A landscape with many peaks, sampled at points; each row gives a point and its height.
A climber steps from a point to the highest of its 2 nearest points, and stops where none of them is higher. Distance is the straight distance between rows; heights are no part of it.
(613): [ -5 -35  34  -2 -33 -19   7  10  13  15  31 -24   7 -13  -1   3  16 -40
  11  14 -11]  (h 4.72)
(685): [-29  -5  12   6  10  -5  28  26 -18   8  -4  -1  -5  -8 -15 -29  33  -7
 -21 -26 -40]  (h 5.22)
(490): [ 27  28  -4   3  19  34  -7  19   1  -2   1   1 -21 -30 -25  17  15   3
 -11  24   4]  (h 5.89)
(157): [  8  24  15 -15   2  -6   3 -12 -22 -11 -16 -20  18  12 -35  -3 -12  -4
 -20  -5 -20]  (h 6.34)
(198): [-17  22  16  16 -12  -4  -2  11  12 -14  13  25   3 -13 -40  -8  12   7
 -24   2  -2]  (h 4.73)
(699): [  6 -21 -16  25 -12  -9 -15  -8   2 -12 -48  13 -12 -27  42   3  18 -21
  29   0   8]  (h 6.21)
(82): [-10  19  24   7 -29 -27  -6 -24 -13   0  39 -20  13  18  -6 -15   8 -31
 -13  17  12]  (h 5.73)
(662): [  3  -8  -9  -5  -7 -12  -2   0 -10  16  16  -7  -6  35  53 -14  29 -10
   1  -4 -14]  (h 2.93)
(344): [ 18 -28 -12 -22 -24  13  23  17  10  -8  14 -14  14 -11 -14   1  33  -7
   0  17  -7]  (h 4.84)
(183): [ 34  20 -12  -2  17  36  -6 -14  15   1  11 -19  -1  -7 -14  16 -11  -7
 -28  25  23]  (h 6.79)
(410): [-10 -46 -17  37  13  -4 -10   3  15  14   2 -20   2 -37  46 -14  18 -19
  38   4   4]  (h 4.69)
(452): [ -8  14 -21 -17 -11  -8  10 -18 -15 -24 -19   3  31  12  -5 -25  27   8
 -15  -5  -8]  (h 5.83)
(231): [ -6  16 -14   3  -3  22 -20 -26   3 -19 -10  20  18  16 -24  -3  -9  26
 -25   3  17]  (h 4.68)
(83): [ 17   3 -13 -17  35  10 -12   0  24  20  -9  29  -4  30   2  25 -46  20
 -26 -25   3]  (h 3.52)
(476): [-21 -58 -15  45  30 -13   4  -1  38  -3   4 -13 -17 -24  14 -13  13 -24
  54 -13  21]  (h 4.46)
(397): [  4  49   0 -23  23   0  11  -8 -14 -13   3   1   9   3 -67  -1  -5 -12
 -28  -9  -1]  (h 5.82)
(444): [ 20  14   2  27  27  -5   2  32  -1  14 -15  17 -29  20   8   3   7  -3
   9 -18 -15]  (h 2.19)
(44): [  0 -12  30  18  27   6   3   7  12  34 -11  -7  13  16   6  -5  -1 -28
  -2 -15 -24]  (h 5.27)
(689): [ 22  38   9 -11 -23  -3  31  -6  -1  -3  21 -12   1  -1  14   8 -27   0
 -18   5  18]  (h 0.47)
(52): [-31 -47  23   8 -27 -11   7  12   4  -8   4 -11 -35  -4   9 -10  37 -14
  32  -5 -18]  (h 5.03)
(643): [-19 -39   7  12  -7  -7 -11  21  37 -11  11  14 -42  -8  19   1  40  -5
  17 -13 -21]  (h 4.83)
(588): [ 11  12 -18 -32 -29  25  -8 -15   4 -14  30  -1  26  -9  27   2   9  13
 -21   8  -5]  (h 5.37)
(624): [ 19  12 -16  19  17   4 -16  18   7 -12 -18   3 -25 -47  -5  10  24  -5
  10  20   4]  (h 5.94)
(333): [ -3 -19  14 -21 -42  -4   7  -3  -3  18  44  -3  23   1  24   1  18 -17
   9  23   8]  (h 4.87)
(418): [-23   4  29  36  -2 -19   0  20  13  14  19  21   9   1 -23 -12  -1   2
 -10  -9 -10]  (h 4.54)
(170): [ 10  38 -18 -42  18  10  32  -7  -9 -19   9 -44 -13   6  -1  -5 -65  33
 -11 -10   5]  (h 1.62)
(732): [-14  -6  -8  15  -9   3 -19 -22  -3  -2 -28  31  10  33  16  -5  -3  15
  -9  -9  11]  (h 4.34)
(427): [ 27  39 -17 -17  10   7  10  12 -17 -11 -19  26  12 -27 -25  26 -28  32
   0  -1  11]  (h 0.83)
(165): [ 12  38 -16 -59  41   7  23   1 -10 -11 -22 -25 -33   0 -17  14 -62  22
   1 -15   7]  (h 1.34)
(145): [  6  -5  -3 -25  -5  19  -3  -6  20  16   8  21  15  24  30  13 -23  21
 -28 -19  -4]  (h 3.31)
(342): [-11 -45 -17  15   4 -43  14  28  11  -9  -2  -6 -14 -16  12  -9  17  24
  38  -9 -10]  (h 2.73)
(541): [-11 -36  12  19  13 -16 -12  12  16   8 -11 -10  20  -7 -34  -9  14 -16
  16   7 -14]  (h 5.72)
(110): [ -3 -14 -11   9  -9 -26  14  21   3   2  16   0  -2  -1  28 -17  28   7
  10  -2 -11]  (h 2.84)
(236): [-10   3  25 -19 -19  31  14  -2  -1  16  20   1   4  19  21   1 -10  21
 -25  -9 -12]  (h 3.16)
(50): [  2  49  -5  -6  14  15 -12  -8   5 -22   4  21   0  -7 -47   8  -5  13
 -31   0   8]  (h 5.23)
(367): [-31 -13  16  39  28 -33   2  39  12   8   4  24 -16  -6 -44 -13  13   0
  20 -21 -13]  (h 4.38)
(284): [  6   0  19  13  17 -18   3  39 -18   8  -8   3 -35  15 -34   2  21 -24
   3 -15 -33]  (h 2.29)
(771): [-12   7  -8 -33 -13  27 -33 -31 -18   4  37   3  24  15  43  -2 -15  35
 -16   6   3]  (h 5.76)
(118): [-20  15   3 -40 -18  30 -22 -30  -2 -19   7  -1  15  11  18   6 -40  49
 -20  -8 -10]  (h 6.23)
(324): [ 11   6  20  -7  22   6   2  27 -22  21 -29   6  19 -18 -45  19  -9   5
  13   4 -15]  (h 6.31)
(766): [ 25  37 -24 -50  19  26   4  -2 -11 -24 -22   6 -14  -5 -18  32 -44  35
  -2  -9   5]  (h 1.06)
(194): [-12   7 -23 -24  -4  17   3 -63   1   0  -7 -10   9   4  30   4 -42  -4
 -16   7  56]  (h 4.43)
(36): [  0 -17 -30  33  11 -28 -31  -1  15 -21 -25   2 -18 -44  16  -3  22 -10
  24   9   8]  (h 6.83)
(854): [-27   7  23  14 -31 -25 -29 -27 -17   6   0  23  10   2  45  -2   5 -16
  23  10  18]  (h 5.55)
(156): [ 16  15  -7 -36 -21  12   0 -18 -21 -37 -19  -6  23  17 -27   0   0  15
  -9  -4 -24]  (h 6.29)
(824): [-52 -16  20  20 -20 -31  -4 -12 -16   2   8  19  -7   5  40 -25  26 -20
  48  -6   5]  (h 5.32)
(26): [ -5  24  26  19  -8 -13 -17 -20  -4  18  31 -24  15  -8  24  -9  -2 -26
  -7  24  10]  (h 5.49)
(746): [  1  12 -18 -11 -25   1   7 -45 -10  -8   4   5  18  20  19  -2  -6  -8
  -9  16  51]  (h 4.05)
(492): [ 18 -24 -22 -16 -27   9   0   0  14  -1  27   5  31  -5  17   4  18   2
  -6  17  10]  (h 5.07)
(27): [-13 -16  25  14  15  -9  21  33   6  26   2  -8   2 -14   7 -17  17 -24
  -1 -21 -43]  (h 5.11)
(707): [-48 -26  34  16 -25 -24  11   3 -23   8  11 -13  -9 -13  20 -25  26 -26
  31  -5 -17]  (h 5.17)
(787): [ 34  33  -6 -15  18  -4  -4   1 -12  -8   1 -25  -8  27 -11  12 -54  28
 -13  -1   2]  (h 1.89)
(408): [ 16  -3 -44  25  21   7 -20   3  13   3  -7  36  -3  -6  -4   5   8   9
 -18  -3  18]  (h 4.08)
(783): [-14  12   9 -38 -28  31   7 -32 -27 -23  -3 -16  27  20  -7  -6 -21  34
 -12  -5 -14]  (h 6.80)
(757): [ -2 -22 -28  15  17   5 -13  23  32  -4 -10  38 -26 -16  13   3  36   2
   1 -10  -4]  (h 4.47)
(468): [ 12 -19   9 -19  -5  25  21  14  -5  -2 -23 -20  -5 -21 -21   3  37 -18
   1  14 -26]  (h 4.57)
(111): [  4 -25 -11   1  15 -30  10  40  -1  -9 -27  11 -20 -24 -20   7  24   8
  36  -5 -15]  (h 2.60)
(68): [-11 -26 -11  37   4   9 -37 -24   6  17  11 -12  -1  -9  46 -13  24 -35
  15  18  19]  (h 4.92)
(770): [ 10 -24   6  16   8  11 -21   1  19  14 -16   4  14   3  -5   7   6 -16
   1  11  -5]  (h 5.50)
(596): [ 27  15 -35  -1  39  -1 -30   6   6   9  -5  33   5  16 -26  21 -12  11
 -18  -9   9]  (h 3.79)
(645): [ 19  18 -33 -19  24  37   4 -29  12 -11   9 -24  -7  16 -12   6 -39  13
 -25   7  35]  (h 5.87)
(323): [-19  23   0  -6   0  -2  41   0 -19  -8 -12   5   6   0 -12 -29  28  -3
 -28 -21 -12]  (h 5.47)
(92): [  1   5  39   5 -10  26  20   8  -9  12 -24   8   8 -14 -32  15 -22   9
  -2   9   1]  (h 6.78)
(89): [ 24  28   1  16  19  -9 -10   6  -5   8 -12  -1 -10  22  14   6 -19  11
 -14  -7  -9]  (h 2.07)
(817): [ -1  22  13 -33 -29  13  11 -21  14 -13  31  -4  -5  22  10  15 -55  21
 -18  -1  28]  (h 0.34)
(664): [  7 -38  -7   6  21 -35  -1  33  10 -15  -2 -19 -49 -18 -34  19  25   4
  45   3  -7]  (h 2.47)
(63): [ 10 -20   4  17   9 -29  -2  32  -3  -5  10 -28 -39   8 -37  -4  27 -22
  13   5 -23]  (h 2.35)
(779): [  3   6 -33 -41  17  17  17 -39  15 -12 -13 -27  -1  12  -2   4 -66   4
 -10  -1  43]  (h 5.10)
(781): [-12 -13  37  12 -30  15  38   9 -17  21 -11   4   8  10  -7  -3  -4   6
   6   3   3]  (h 6.40)
(460): [ -4 -21  17  31 -20  -8  -5   6  -7   7 -29  20  -1  35  21  -2   1   2
  30 -10  -3]  (h 4.16)
(23): [  5 -16  19  17  34 -19 -26  28   1  23 -14   6  11  -6 -54  14   2 -15
  26   8 -15]  (h 5.95)
(312): [  1 -12 -21  33 -23 -35 -22 -19  -6  -4 -22  20   8  -4  42  -4   2 -12
  23   5  25]  (h 5.84)
(660): [ 12   4  -1  34   5   6 -15 -18   1  24  12 -20   8  -3  45  -3 -11 -20
   1  19  20]  (h 5.20)
(31): [-16  -1  12 -16 -14  18  -2  -6 -20  28  39   7  -4  31  55  -5  19   7
  -5   2  -4]  (h 3.03)
(11): [ -3   6  21   2 -24 -23  14  -5 -11  -8   3 -17  11   5 -36 -11  10 -33
  -9   8  -4]  (h 5.97)
(175): [ 29  30   2 -16  -4  20  25   6  -4  -5   3  -3  18 -30  -8  19 -40  27
 -10   9  10]  (h 0.64)

For each start below, name the point where the climber stops.
(689) => (36)
(145) => (36)
(664) => (36)
(410) => (157)
(52) => (36)
(27) => (92)
(468) => (92)
(333) => (783)
